Points, in no order, along strands that fork, close into loops and pass close to each other.
In the rows, zero is written as 128.
Points whose rows are less than 175 apart are linked; no others are. Some points are linked to none.
k_681: [166 121 146 178 158 134 149 113 166  39 114  75  95 132 137 132 114 118
  90 138  75 112 127 168 156 144 135 117 138 145  99 170 114 133 132 190
 101 167 106 125 137 103 147 138 127 126  84 133 113 161 135 143 122 102
 146 122 158 128 169 127  85 172 184 124 152 117  99 117 165 148 142 142
  53 217 152 184]
k_290: [104 162  91 198 186 110 166 140 119 165 120 168 140 140 139 152 156 170
 140 128 115 168 121 116 104 159 121 119 114 116 110 137 102 163  59  95
 109 115 149 114 133 129 106 157 122 108 137  99 163 126 156 105 139 126
 150 148 154 141 108 121 104 163 115 187 163 109 122 110 151 151 112 136
 134 117 152 123]
k_574: [129 151 113  96 119 111 135 158 123 166 124 137 125 136 104 150 134 149
 127 102 133 126 119 136 106 138 129 161 132  99 109 145  93 157 105 127
 128 112 131 114 114 111 130 114 109 126 112 122 139 107 124 151 121 115
 132 155 114 141 113 130 153 119 136 121 129  99 158 147 140 149 121 139
 140 113 127 132]
k_157: [ 92 147 145 184 193  47 193 134 136 133 123 123 166 156 110 136 159 124
 151 127  78 124 119 121 134 135 104 128  77 102  51 118 150 162 156 161
 160 161 133 111 115 136 117 153 120  74 150  45  95 108 121 111 104 154
 165 123 166 118 212  75  58 148 206 202 172 123  93 141 143 137  95 125
  88 131  85 102]
k_835: [ 76 148  98 144 140 102 148 152 111 188 113 206  98 175 182 185 137 170
 100 103 108 132 151 158 128  78 118 177 108 116 126 129  71 155  46  81
  98  97 113 135  87 101  93 114 140 111 130 109 173 153 171 138 117 120
 137 110  90 151 119 127 163 129 108 176 162 121 127  89 131 190 128 154
 207 101 180 115]
k_548: [138 110 121 147 123 135 122 124 102 110 123 152 131 142 140 126 109 135
 144 133 121 133 146 129 116 122 150 147 127 145 126 130 117 131 126 101
 117 137 116 140 122 147 137 124 112 118 146 127 134 138 137 100 134 168
 136 119 119 134 110 129 134 135  97 125 111 122  92 131 125 146 131 123
 140  99 138 111]
k_697: [126 156 156 124 144  63 111 157 124 207 110 138 124 112 127 167 120 130
 121  94 160 133  69 125 120 132 109 142 139 100 108 137 102 174  65 157
 129  78 134 139 108  93 101 117 143 113 101 127 122 145 148 136 109  74
  83 171 144 101 143 127 130 102 143 137 145  93 178 171  96  91 101 143
 131 126 134 108]
k_923: [108 108 144  94 111 117 161 144 147 102 143 132 117 169 149 147 122 118
  80 117  92  60 176 172 196  62 136 177  91 121 112 187 136  88 189 174
 118 159 101 166  86  89 139  83 109  91 111 160 151 163  91 136  46 104
 149  58  85 161 158  99 165 152 192 111 142 156 108  83 130 208 112 155
 159 151 147 136]
k_452: [147 133 142 162 145 108 136 122 126 137 110 116 161 127 112 101 133 123
 152 141 136 135 106 108 134 161 144 120 132 131 105 135 131 152 134 121
 143 130 130 125 135 137 138 153 110 121 129 110 105 142 125 109 129 133
 123 160 156 133 136 121  86 144 144 122 143 111 103 173 140 117 113 115
  88 134  96 124]
k_120: [ 91 108 114 199 159 118 111 120 108 125 114 206 113 180 194 157 107 158
 112 115 105 156 152 115 130  87 138 148  98 141 122 105  85 110  83  90
 115 125  80 153 106 136 100 126 152  97 150 118 162 170 171  90 137 166
 141  94 121 116 115 119 131 144  77 183 148 129  82 102 105 137 125 136
 207  92 180  99]
k_932: [129 126 159  47  66  98 119 111 140 159 101  95 158  87  91 137 132  93
 167  93 187 104 142  93 152 106  84 130 142 108 107 101 158 111 211 145
 212 147 139 106 159 175 149 111 129 156 167 149  88  80  64 128 118 138
  79 128 110 147 132 114 146  88 172 111  84 104 186 157  91  49 124 102
 150  77  64 131]
k_221: [130 148 151  96 131  99  91 146 127 194 114 115 127  88 105 154 120 120
 112  99 188 137  59 114 113 138 107 129 134  98 139 135 128 168  74 151
 128  87 132 145 132  86  97 119 160 141  93 141 117 120 134 159 115  58
  71 181 134  95 124 131 143  87 128 109 138 116 185 189  98  70 130 130
 109 124 118 120]
k_25: [111 139 144  63 102 128  76 127 126 189 119 134 110  94 119 144 111 120
  99  99 181 137  75 122 114 103 104 143 128 108 163 125 138 145  86 130
 123 104 129 158 130  94  87 113 164 163  96 159 130 122 139 165 121  49
  67 174 109 105 109 143 177  69 109 103 123 143 180 178  81  61 140 127
 146 122 137 113]
k_693: [119  96 164 103 104  94  94 116 104 141 118 137 118 151 163 133  91 117
 102 109 110  90 138 135 152  73 123 167 109 131 100 138 112 134 143 141
 130 113  93 170 120 113  98  87 140 100 133 136 118 173 129 125  90 108
 106  97 104 114 147 126 167 108 147 118 122 123 112 133 109 134 128 151
 167 110 111  99]
k_974: [132 106 169 142 134  85 133 111 139 111 127 101 151 127 150 132  97  99
 138 146 110 102 134 123 142  95 106 142 121 144  73 146 144 133 180 148
 163 129 115 144 130 152 127 119 133  67 153 132  82 172 100 101  92 145
 105 111 142 120 172 103 127 128 155 128 126 115 102 151 119 112 125 130
 110 130  81 109]
k_50: [110 131 135 195 170  87 186 151 137 133 115 133 136 154 117 174 141 160
 124 121  83 133 127 134 130 126 123 156  93 119  76 133 114 169 109 142
 134 142 133 129 110 127 119 135 119 101 139  87 137 106 149 113 107 141
 162 117 140 142 157  98  84 156 168 172 165 105 106 130 156 169 125 144
 117 133 124 122]
k_381: [114 128 136  57  86 176  64 105 144 146 123 136 103  80 109 122 105 118
 105 124 169 142 110 118 102 110 140 140 121 133 202 112 156 119 122 105
 123 125 142 156 134  99  96 114 166 183 114 168 128 108 151 160 150  83
  82 152  99 103  90 162 168  64  92  72 108 151 149 163  92  61 164 116
 136 123 136 144]
k_709: [158 164 113 155 147 158  97 139 128 135 119 135 126  98 122  94 124 132
 136 150 171 162  90  97  95 180 153  74 162 114 164 116 117 131  77 117
  91 102 168 120 138 121 124 166 123 183 100 121 140 117 141 131 167 112
 120 187 150 113  94 155  86 108  67 105 131 129 133 170 127 109 151 114
  84 123 136 134]
k_853: [123 165  98 159 169 115 138 139 112 179 127 155 155 123 113 108 153 149
 171 131 155 168  98 101  95 177 124  93 146 101 126 138 113 150  65  88
 113 102 162 110 129 121 121 152 105 118 121 108 135 131 140 112 151 122
 130 179 166 123 108 136 121 145 111 162 140 105 141 136 127 118 105 134
 122  96 132 116]
k_179: [131 170  78  41  94 158 137 162 165 159 160  75 135  90  38 141 167 146
 109 113 152 143  73 118  91 214 132  98 151 116 147  97 134 116 156 157
 148 106 184  75 152 107 139 162 104 198 118 149 152  68 105 195 166 120
 121 166 135 118  76 145 142 104 135  99 118 132 197 129 132 132 155 121
 113 129  94 167]
k_876: [144 118 129 184 152 145 103 130 123  97 127 123  83 113 161 134 110 149
  92 130 120 137 115 133 113 158 159  94 145 145 147 139  74 142  55 127
  59 113 123 129 118 104 118 145 109 175  75 127 134 136 184 115 144  80
 158 132 154 132 109 158  80 135  62 111 139 118 103 117 142 153 152 150
 106 186 167 167]
k_126: [161 103 108  47  47 198 143 126 173  72 190  55 128  88  71 106 175 112
 128 142 118 104 154 137 138 163 156 114 163 151 168  98 167  80 204 134
 135 171 146  87 145 163 206 134  94 196 167 168 137  87 105 176 152 163
 142  89 116 130  91 173 140 134 123  83  96 174 172  79 183 149 147  92
 114 167 124 164]
k_114: [125 144 124 108 126 113  97 127  99 180 117 168 139 102 117 120 119 120
 157 115 175 159 108 109 102 140 113 123 156  97 156 119 134 145  88  96
 129 103 153 131 133 134 119 111 145 128 117 123 122 112 131 130 139 142
  88 166 143 113  99 129 161  96  93 122 103 121 159 165  76  68 111 115
 151  80 138  97]
k_569: [140 105 113 141 127 144 172 137 115  91 140 124 140 144 121 136 131 151
 152 142  88 127 150 137 125 113 146 153 114 154 114 131 118 140 138 116
 119 154 118 137 126 147 156 133  98 121 138 137 143 115 130 107 129 180
 173 105 119 166 114 104 121 159 109 132 121 133  84 117 160 183 139 133
 125 121 126 119]
k_825: [142 100 147 106 100 193  64  90 120  80 116 109 107  87 152 102  71  76
 132 146 143 127 146 133 146 125 148 125 133 183 199  96 170  97 177 140
 130 133 119 153 163 146 129 102 190 142 147 158  97 126 135 130 157 112
  95 108 109  87 123 159 155  85 109  62  77 144 118 138 105  67 164 109
 106 144 133 138]
k_590: [148 112 127 176 149 170  82 105 120  45 122 111  77 121 179 107  90 113
  88 138 108 125 110 149 138 150 147  98 154 176 162 146  85 119  98 149
  59 134 101 134 128 108 135 140 127 160  73 149 117 169 178 115 146  81
 138 123 159 120 124 162  84 137  82 110 121 125 100 112 133 141 153 138
  73 199 179 168]
k_124: [143 116 153 160 129 108 128  95 142  77 131  97 148 115 186 136  77  70
 145 173  79  98 174 132 149  47  98 148 115 152  78 145 165 112 201 153
 161 153 101 159 126 164 149 109 141  41 155 138 100 169  82  89 100 154
 102  86 130 123 184 100 139 138 143 156 103 131  82 106 154 117 145 129
 101 134 111 101]
k_818: [159 156 130  87 109 156 122 102 132 155 116 114 179  77  73  72 159  95
 199 152 190 132 107  90 102 187 128  83 153 100 160  95 167 116 171 100
 171 139 154  89 173 159 152 145 123 169 155 119  99  76  76 132 169 160
 108 190 146 140 108 142 105 110 168 109 109 140 168 164 115  65 116  91
 102  98  68 123]
k_516: [110 142 107  85 111 114 123 126  95 193 131 174 148 137 129 124 129 127
 173 108 155 153 140 122 104 122 105 131 149  82 125 123 115 149  82  85
 126 106 149 123 126 141 110 105 125 107 146 133 122 103 120 121 132 161
 109 155 142 125 102 121 180 130 101 149 106 114 164 137  74  92 108 144
 188  43 131  87]
k_374: [ 99 129 150 193 168  60 161 150 145 167 101 156 118 165 146 189 137 158
 103 102  81 129 115 143 132 117 112 155  97 113  75 141 106 172  77 149
 126 122 119 135  95 113  93 128 143  97 139  85 146 139 161 116 104 117
 144 123 139 120 166 106 106 137 172 182 183  92 120 129 139 145 125 153
 148 131 140 128]
k_62: [149 168 124 125 130 133 152 148 138 139 125  95 179 109  71 111 158 126
 155 124 147 136 110 104 106 182 145 106 145 120 110 127 134 146 143 123
 144 121 152  86 149 122 154 161 100 147 123 117 111 100 106 134 150 131
 126 173 145 144 120 135  83 138 155 125 137 112 134 169 161 132 103 115
  83 128  87 134]
k_561: [113 142 139 186 178  70 162 107 128 148 126 123 187 137 109  85 146 128
 177 152  89 140 100  98 133 155 100 110 101 105  68 123 154 148 154 133
 159 157 113 104 135 160 122 177 116  94 149  55  81 133 122  87 109 140
 163 140 172 105 199  80  58 167 192 198 172 136  89 150 132  92  90 119
  69 133  72 100]
k_667: [145 105 147 127 121 128 151 126 143  64 130  82 119 135 132 134 112 124
 115 150  86  86 143 164 161  89 130 157 123 155  95 154 137 110 175 167
 132 161 104 136 122 137 170 115 124  90 122 157 123 156 104 127 108 135
 146  86 111 136 160  97 144 154 167 113 133 131 102 109 157 165 132 137
 101 170 127 140]
k_90: [156 113 136 185 126 174 111  91 104  56 120 132 124 118 160  86 100 109
 143 166 127 141 132 132 147 142 154 111 152 180 141 131 135 110 140 117
  99 135 123 131 140 154 144 146 126 121 130 132 107 160 130  94 153 152
 126 140 150 123 126 143 103 141  98  97 109 125  68 123 128 126 138 109
  72 154 152 132]
k_744: [ 91 170  72 170 178 121 199 161 121 155 115 182 124 150 135 188 165 193
 119 135  97 162 144 138  95 141 112 123 100 113 109 138  80 180  48  91
 102 120 153 108 134 131 103 152 127 109 137  87 182 110 144 117 151 136
 188 118 132 167  92 120 109 166 103 188 152 121 132  77 167 196 136 162
 141 108 166 127]
k_433: [ 75 154  81  98 118 111 134 151 100 201 130 215 105 178 174 171 128 163
 130  99 138 155 158 147 110  96 128 163 121 107 140 116  78 145  35  75
  98  84 132 117  91 105  90 105 138 115 139 122 163 145 161 137 134 135
 131 124 104 133  97 140 176 117  75 179 137 132 143  97 102 162 119 153
 224  71 180  95]
k_543: [121 167  95  43 103 125 144 164 141 178 142 117 140 130  65 149 160 155
 124  95 160 136  96 143 108 160 115 137 146 102 118 133 114 139 123 144
 148  92 155  91 122 102 125 127 103 145 109 128 132  70 110 185 138 106
 129 160 109 130 101 124 175 108 147 111 111 102 186 131 122 131 130 146
 148 102 109 132]
k_108: [161 127 130 176 128 167 106 114 108 104 123 144 136 114 136  75 118 130
 147 156 151 154 111 103 114 173 164  83 158 147 162 122 131 118 110  99
  94 120 140 121 139 140 134 157 119 160 118 127 127 134 150 102 157 132
 131 169 153 122 101 161  75 127  77  95 121 128 101 162 121 121 136 111
  81 135 136 131]
k_717: [ 88 152  94 155 161 118 179 177 130 157 107 194  95 169 152 196 150 195
  92 128  93 141 154 160 102 107 121 152 100 109 120 140  59 170  42  83
  95 122 132 116 100 105  98 139 136 125 119 104 179 127 161 135 124 118
 171 100  95 166 102 126 136 148 110 176 160 127 130  75 162 211 144 160
 173 122 176 138]
k_719: [109 127 132 196 206  83 200 144 133 117 133 134 152 178 128 145 156 139
 142 143  77 122 131 139 142 132 116 122  80 109  61 108 154 160 148 147
 156 147 128 133 113 149 131 151 118  89 142  53 124 102 135 101 102 168
 174 100 158 136 202  86  57 158 174 195 157 127  90 110 150 179 110 131
 101 129 107 104]
k_684: [ 92 146 123 174 186  67 123 122 102 211 126 173 162 135 136  91 155 133
 194 106 160 162  79  74 121 144  95  90 132  85 123 129 106 143  60  92
 142  86 143 124 111 129  95 139 151  96 143 113 111 165 151  73 127 131
 109 169 182 111 143 103 128 143 123 205 159 107 158 157  83  65  73 132
 174 111 122  98]
k_44: [153  94 166 152 138 123  63 107 120  81 122  98 123 122 180 116  70  86
 118 151 121 108 117 136 150 107 127 120 133 171 135 142 145 130 150 166
 131 104  90 160 138 118 108 111 167  99 113 149  78 185 126 122 122  77
  91 109 138  85 163 163 156 109 130  95  97 123 109 139 119  92 143 130
 107 156 128 122]
k_592: [123 105 116 230 199 122 164 126 127  88 150 153 123 190 202 154 129 135
 113 169  72 129 153 152 146  99 108 114  79 145  76 108 129 119 130 128
 135 132  84 152 110 174 122 137 159  74 131  71 157 136 141  86 107 183
 169  58 143 135 176  89  81 166  98 191 141 139  67  70 127 188 133 133
 128 128 163 102]
k_630: [155 157 127  93 101 155 141 127 149 134 140  73 184  94  56  97 167 104
 170 130 169 131 114  97 110 185 136  91 146 119 135  96 157 119 180 124
 172 132 151  76 165 142 167 163 104 166 145 130 106  75  79 141 156 159
 115 175 139 134 106 156  90 122 169 106 119 138 153 162 151 105 114  94
  95 138  61 143]
k_65: [141  98 160 127 130 164  45 105 117  81 114 119 113  95 180 105  61  72
 129 154 139 134 131 113 152 105 125 111 145 178 184 110 161 114 152 153
 146 113 102 162 158 120 102 100 202 124 125 162  76 159 128 124 136  80
  79 112 118  67 149 175 158  95 113  78  89 139 107 147  84  45 158 109
 123 139 131 109]
k_936: [139 100 139  83  79 153  97 113 104  89 130 125 117 134 130 115  96 115
 135 129 132 110 170 144 140 104 147 160 131 156 153 122 137 114 162 114
 120 142 113 143 137 154 144 101 130 131 143 143 128 116 121 128 137 155
 126  99 104 130 114 127 162 109 103  80  89 129 112 130 132 137 142 121
 152 117 132 130]
k_550: [141 115 117  39  60 146 137 143 183 120 181  68 137 119  68 135 167 150
  97 107 136 105 125 142 135 159 155 123 149 110 159 126 153  93 183 145
 150 140 127  94 138 119 149 136  92 179 124 153 141  86 110 198 116 113
 137 103  95 135  94 146 140 113 150  72 114 146 184 119 164 152 132 126
 125 160 116 161]
k_46: [151 143 128 167 152 137  82 136 118 130 122 132  90 110 151 135 107 146
 104 125 150 155  92 113 104 164 152  99 147 117 162 125  86 145  56 129
  76 103 144 133 123 102 111 149 123 178  74 127 140 135 178 122 152  76
 126 160 144 106 109 161  86 111  64 110 145 125 122 151 136 120 150 139
 101 154 157 150]
k_902: [123 151  81 166 151 157 137 152 113 110 123 182 101 122 156 138 144 185
 127 142 117 169 136 120  79 167 151 105 139 135 131 137  77 150  55  85
  72 134 144 110 128 121 108 149  97 157 110 108 171 131 164 114 175 119
 182 134 133 149  66 160 112 140  49 137 127 125 101  86 157 177 155 145
 136 124 173 139]
k_211: [168 130 125  93  84 174 153 128 147  94 154  71 166 103  67 101 164 106
 159 129 150 123 138 113 121 177 150  97 152 150 143  97 168 106 186 125
 162 145 147  90 163 156 193 151 101 167 153 140 117  83  88 136 157 178
 140 148 135 146  99 157 106 130 138  92 116 147 137 135 173 130 123 100
  99 146  78 146]
k_808: [155 109 132 169 129 181  90  93 115  12 114 107  93 128 178  98  86 105
 102 164  99 123 127 156 143 131 142 125 152 191 139 145 110 102 142 146
  87 167  90 133 137 133 153 133 132 131 100 149 117 173 146 118 156 120
 129 108 141 131 138 153 114 148 106 104 113 125  81 103 158 146 147 121
  67 178 169 155]
k_848: [107 100 137 115 108 117 144 137 127 121 125 156 105 180 167 142 111 134
  77 101 105  73 182 169 175  59 140 186  84 120 130 177 110 106 143 136
 107 135 108 182  91  79 103  70 120 109 116 145 161 173 128 140  53 110
 135  70  89 167 141 121 174 131 142 115 147 140 105  82 119 220 124 164
 177 125 151 126]
k_380: [138  99 134  39  38 195 104  97 130  91 147 104 107  95 118 104 107 105
 149 141 126 102 225 145 135  87 141 158 140 162 184  88 188  60 225 114
 151 161 155 129 147 167 173  98 123 157 167 159 119  82 110 132 167 185
 134  69  78 147 110 132 167  95 108  75  58 149 142  87 125  96 135 104
 173 125 113 164]
k_588: [105 147 102  81 121 114 112 147 116 180 121 157  72 146 143 141 118 150
  81  98 163 144 116 151 100 114 131 156 127  92 174 145  89 137  55 115
  83  92 153 135  96  75  77  94 121 164  80 133 165 136 156 188 115  64
 121 147  95 140 106 154 181  92  91 109 129 133 168 121 108 162 145 146
 169 129 170 121]
k_166: [128 166  95  53 124 159 130 141 150 180 142  97 146  60  46 124 148 123
 139 130 190 159  68 107  93 204 118  86 144 111 154 105 141 117 127 141
 148  95 195  95 153 107 132 162 127 188 113 148 123  63  94 176 181 129
  90 201 148 120  81 143 136 100 122 104 123 129 193 162  99  89 150 112
 101 116  88 142]
k_482: [148  92 171 131 131  90  84 116 129 118 124 111 113 146 180 131  77 113
 100 130 100  74 128 150 158  89 117 146 114 153 117 162 129 125 139 174
 120 105  90 177 119  95  94  92 156  91 110 146  96 196 133 141  82  66
  98  94 127  99 176 160 164 119 167 109 128 122 117 127 110 127 136 156
 137 154 122 129]
k_218: [112 142 117  76 110 106 123 145 109 174 123 155 106 155 125 143 128 145
 102  96 141 117 133 150 123  95 127 181 125  94 127 150  88 141  89 113
 110 105 127 142  90  92 104  84 120 129 106 123 160 128 139 167 105 102
 117 130  88 146 119 139 181 102 122 116 125 124 161 129 120 161 123 146
 172 108 142 122]
k_57: [139 100 149 206 162 122 158 108 152  60 120  94 112 147 163 144 116 118
 104 152  71 124 121 159 148 138 108 127 114 153  78 160 131 150 114 171
 112 149 112 138 117 125 129 137 132  92 102 106 116 158 144 121 116 122
 142 116 155 118 179 117  93 163 166 148 153 112  72 112 147 150 134 148
  66 195 144 152]
k_652: [112 145 176 175 156  52 118 156 133 190  96 144 103 136 144 178 120 153
  97  87 121 130  90 123 134 140 124 145 113 102  89 152 102 178  57 163
 124  94 131 133 100  84  88 122 142 102 110  99 133 154 167 120 107  72
 113 155 152 100 168 130 109 123 174 167 172  87 151 151 130 112 113 148
 136 144 141 140]
k_944: [127 104 144  68  81 193  75  92 136  97 132 114  96  85 112 112  92  97
 119 134 152 128 138 127 126 119 157 138 117 167 219 112 166 105 160 119
 118 137 128 152 141 124 115 106 173 182 135 168 119 109 150 154 150 106
 102 113 100 104 100 166 158  69 100  58  89 160 140 147 106  84 168 108
 126 151 139 159]
k_49: [ 76 155  62  98 137 125 168 143  97 199 142 203 130 171 132 167 139 169
 154 112 130 159 155 146  97 125 123 132 118 107 129 115  86 157  42  83
  99  96 149 106 114 121 106 121 122 105 153 120 154 121 145 122 143 155
 156 137 123 147  91 124 179 145  75 173 133 117 146  90 112 167 124 162
 207  48 155  88]
k_852: [136 145 131 187 165  97 133 105 117 160 120 133 173 124 116  63 150 131
 175 158 124 141  79  86 123 174 117  95 132 109  95 133 141 146 133 105
 141 138 129 108 138 149 127 177 106 119 133  81  95 152 139  95 136 129
 139 176 171 114 160 105  66 157 171 168 165 128 105 163 129  81  87 113
  79 138  86 122]
k_271: [161 115 137 120 115 143 158 144 165  43 147  66 119 125  94 126 153 121
 101 136  98  96 139 166 159 108 144 142 146 152 114 143 143  91 186 180
 129 179 104 114 129 136 201 129 116 122 119 170 119 143  92 144 103 126
 160  84 110 133 144 106 122 173 183 104 134 140 115 102 188 173 117 121
  91 184 139 154]
k_250: [121 136 123 211 185  98  97 105  97 159 107 178 140 146 151  69 140 137
 167 132 143 166  90  75 120 143 113  93 129 108 123 132 115 119  92  94
 139 114 127 136 126 136 107 152 132 105 144 105 121 183 144  70 142 140
 122 167 172 103 143 122 105 148 118 185 150 125 116 152  98  74  88 106
 153 117 126 110]
k_308: [148  92 114  43  49 171 139 132 186  81 189  65 129 104  79 127 171 125
  98 127 125  84 151 151 153 154 161 119 155 140 173 126 166  77 200 151
 122 162 129  96 141 146 191 135  96 182 139 176 144 111 111 194 117 126
 136  76  96 132 101 150 142 130 144  80 108 161 187  94 172 164 126 107
 111 180 142 167]
k_474: [121 149 121 128 142 110  98 151 117 163 114 150  76 131 150 155 111 153
  96 112 151 141  98 131  91 133 135 134 137 103 158 128  82 152  41 127
  79  94 139 131 107  96  96 123 126 163  77 126 150 138 170 154 128  67
 124 153 116 112 106 159 147 103  77 114 139 120 152 141 130 143 144 141
 139 138 167 133]
k_649: [169 117 116  96  59 208 152 126 150  52 161  66 143  98  80  91 161  89
 152 144 117 119 169 124 134 148 155 111 171 175 152  92 180  85 204 125
 134 169 145  91 158 171 221 149  96 164 166 157 130  88  86 130 163 198
 158 120 116 147  99 155 132 151 129  87 105 160 135  88 182 152 135  89
 104 156 103 152]
k_115: [126  87 145  18  24 161 114 104 134 120 140  94 117 113 114 114 123  97
 128 121 129  80 227 142 163  68 122 155 143 148 143 113 196  51 249 136
 166 163 134 133 129 170 181  89 102 144 177 165 122  99  87 138 130 153
 123  62  71 161 125 105 172 116 136  92  59 154 152  87 133 100 130 109
 183 119 104 157]
k_199: [143 142 138  88 120 129 105 126 152 160 121  83 157  67  68 133 137 102
 136 122 195 129  78 103 116 173 121 104 139 112 144 114 146 136 141 140
 166 107 150 115 154 109 129 138 149 166 122 144 112  88 102 153 139 110
  71 191 136 115 106 141 110  88 139  98 128 132 181 193 109  62 143  96
  86 132  85 145]
k_875: [141 133 109 116 115 148 196 173 124 102 146 114 158 145  83 152 162 154
 152 130  86 126 153 127 112 101 129 152 124 127 114 101 134 137 172 126
 137 161 129 113 122 146 167 127  70 112 139 132 158  78 107 110 118 191
 187 100 107 184 121  98 120 171 124 136 118 144 117  88 175 196 134 150
 135  91 105 109]
k_907: [131 134 164 130 137  76 105 126 115 172  99 131 162  98 117 113 121  83
 155 121 176 117  82  82 125 147  94 121 150 107 112 123 135 161 139 127
 170 113 132 129 150 134 123 126 148 115 133 127  82 140  98 112 115 117
  72 166 155 110 140 114 127  99 156 132 123 105 157 186  85  55 103 105
 114  91  88 101]
k_886: [ 94 152  77  75 129 133 177 136  90 203 143 185 152 158 104 145 145 154
 171 107 149 161 145 128  84 143 117 106 133  94 133 121 107 151  69  95
 120 103 165 100 120 135 101 118 109 108 157 123 138 101 128 119 144 164
 148 159 136 146  84 115 183 146  91 156 126 103 155 103  97 143 114 170
 193  17 123  93]
k_485: [112 101 136  85  89 114 114 131 107 140 124 147 115 167 153 130 108 126
 101 107 105  81 172 149 157  50 131 190 101 127 112 149 105 116 148 119
 121 134 102 174 103 109 112  79 118 107 148 141 148 146 127 130  85 136
 124  88  80 148 135 112 170 118 130 121 127 138 108 111 121 183 127 149
 177 101 127 116]
k_371: [147 118 133  66  63 185  96 100 116 101 137 133 119 101 118 105 107 118
 154 136 145 133 188 131 110 130 155 152 134 145 189 103 159  92 182  95
 141 153 144 132 150 160 143 107 134 167 160 141 118  72 120 135 162 187
 127 104 100 141  99 142 157  96  94  65  73 137 135 127 116  86 144 113
 160 102 112 147]
k_20: [121 153  94  27  73 128 125 155 175 167 159  78 126 110  48 144 172 162
 100 100 155 122  90 139 123 173 132 131 148 102 146 124 131 103 170 148
 157 114 150  95 136  99 128 136 101 180 115 151 142  69 104 214 127  99
 119 138 101 124  89 141 156  99 156  93 116 133 201 130 133 124 137 123
 129 124 105 154]
k_103: [161 133 146 154 132 138 176 142 176  47 144  62 113 122  83 134 154 128
 105 119  87 111 128 161 171 142 152 112 151 151  98 143 135 125 159 188
 120 167 125  97 136 115 174 151 109 128 100 147 111 131 114 143 109 123
 157 109 149 136 164 100  85 178 195 125 151 125 106 119 185 164 119 130
  61 210 142 172]
k_632: [123 133 159 122 137 106  92 112 118 185  99 137 162  59 110  93 139  84
 169 134 207 140  71  62 119 157  93  85 160  97 162 113 158 150 122 111
 160 112 144 120 159 131 121 132 166 150 132 137  82 119 100 109 132 121
  68 184 151 108 132 111 123  87 148 131 116 129 165 197  67  19 112  89
 104  91  98 109]
k_964: [125  89 141  33  56 160 115 119 122 106 144 102 112 144 125 108 115  95
 111 119 118  71 214 148 177  48 124 160 131 146 139 145 176  68 224 138
 143 155 109 148 121 150 174  83 109 120 157 165 134 125  86 139 107 137
 127  61  65 158 128  96 177 121 141  92  89 152 133  92 135 143 129 127
 180 124 122 139]
k_350: [127 131 109 243 191 141 120 102  91 128 123 185 124 161 159  64 155 166
 157 136 118 181 120  87 110 128 128  84 114 128 125 118 122 108  96  70
 123 132 111 129 135 153  93 166 125 111 149  99 149 163 153  77 154 153
 159 155 147 111 133 123  81 162 102 183 160 136  76 125 108 106 104 112
 142 127 149 118]
k_469: [110 108 115 240 199 142 114 104  99 104 120 200 117 181 195 103 123 159
 128 119 116 182 148 104 119  94 133 102  82 142 127 115 101  89  98  93
 131 129  83 145 119 147  85 145 166  89 153  99 167 169 158  71 147 175
 151 112 153 114 141 124  99 162  78 187 156 138  58 110  95 109 121 125
 188 123 174 103]
k_55: [129 144 148 119 133 133  91 122 136 173 112 111 151  58 101 123 132 100
 130 128 200 149  59  96 114 157 116  88 145 101 164 118 148 145  92 133
 142 107 154 133 147 106 114 135 163 164 104 146 112 105 116 135 144  92
  60 204 146 100 110 139 117  81 121 113 139 136 166 203  85  49 138 105
  91 118 101 122]
k_542: [132 107 164 155 137  88 103 117 117 134 112 125 153 122 139 114 112  99
 133 141 146 124 101 102 136 132 120 119 134 131 105 133 135 147 144 132
 157 117 122 139 142 139 111 130 136  96 138 125  87 167 114  98 113 131
  98 144 150 110 149 121 111 114 143 117 124 109 113 171 103  78 111 116
 114 109  86 109]
k_86: [128 114 116 238 216 126 192 126 126  84 139 132 123 183 175 125 149 135
 126 168  67 135 149 149 150 135 110  99  85 136  71 112 143 142 124 137
 128 145 106 134 127 177 128 155 140  87 120  54 144 123 141  86 111 169
 193  89 151 144 185 100  48 178 136 193 157 137  70  77 144 187 111 120
  80 156 143 113]
k_84: [135 106 154 183 162 109 164 114 157  51 132  87 122 143 158 150 106 119
 118 167  69 106 138 164 149  93 109 152 106 145  67 153 141 121 164 183
 128 163 104 144 116 133 139 123 135  71 116 121 120 148 115 121 103 141
 138  91 135 123 192 103 123 163 179 147 139 130  77  99 163 162 140 141
  78 178 136 127]
k_541: [101 106 118 195 167 109 147 127 115 128 125 181 115 194 189 173 123 152
 103 132  76 121 153 136 136  67 121 146  79 137  99 103 107 122 113 109
 132 127  76 169 105 145 112 125 156  92 150  93 166 138 163  95 111 179
 153  69 116 138 150  94 123 151  91 189 151 128  72  89 116 166 135 144
 173  90 160  98]
k_982: [123  99 142  69  87 132 133 135 135  90 146 110 119 153 151 122 114  98
  83 126 108  67 195 161 190  59 127 171 116 138 132 184 156  65 214 163
 131 160 105 162 112 115 154  84 115  99 123 177 142 162  83 152  74 102
 133  58  71 155 138 103 183 141 172  99 117 156 130  89 140 185 114 130
 162 141 131 130]

How many points has the smallest loop of links through each point below? Write none if it is on no loop.
k_649 => 16
k_681 => 6
k_652 => 14
k_876 => 7
k_982 => none

A fork is a point with three links, a tip a point with one. Leave the first point through the second and follow the links. Name the first fork or tip that comes.
k_876; k_590 => k_46
k_875; k_569 => k_221
k_684; k_250 => k_719
k_853; k_290 => k_114
k_592; k_541 => k_684

Name the points in between on the shortest way along the links from the first point to the second, in order.
k_290; k_114 => k_744, k_717, k_835, k_433, k_49, k_886, k_516
k_482; k_632 => k_44, k_65, k_825, k_944, k_381, k_25, k_221, k_55
k_218; k_632 => k_574, k_543, k_20, k_179, k_166, k_199, k_55
k_574; k_90 => k_218, k_588, k_474, k_46, k_709, k_108
k_548; k_693 => k_936, k_371, k_380, k_115, k_964, k_982, k_923, k_848, k_485
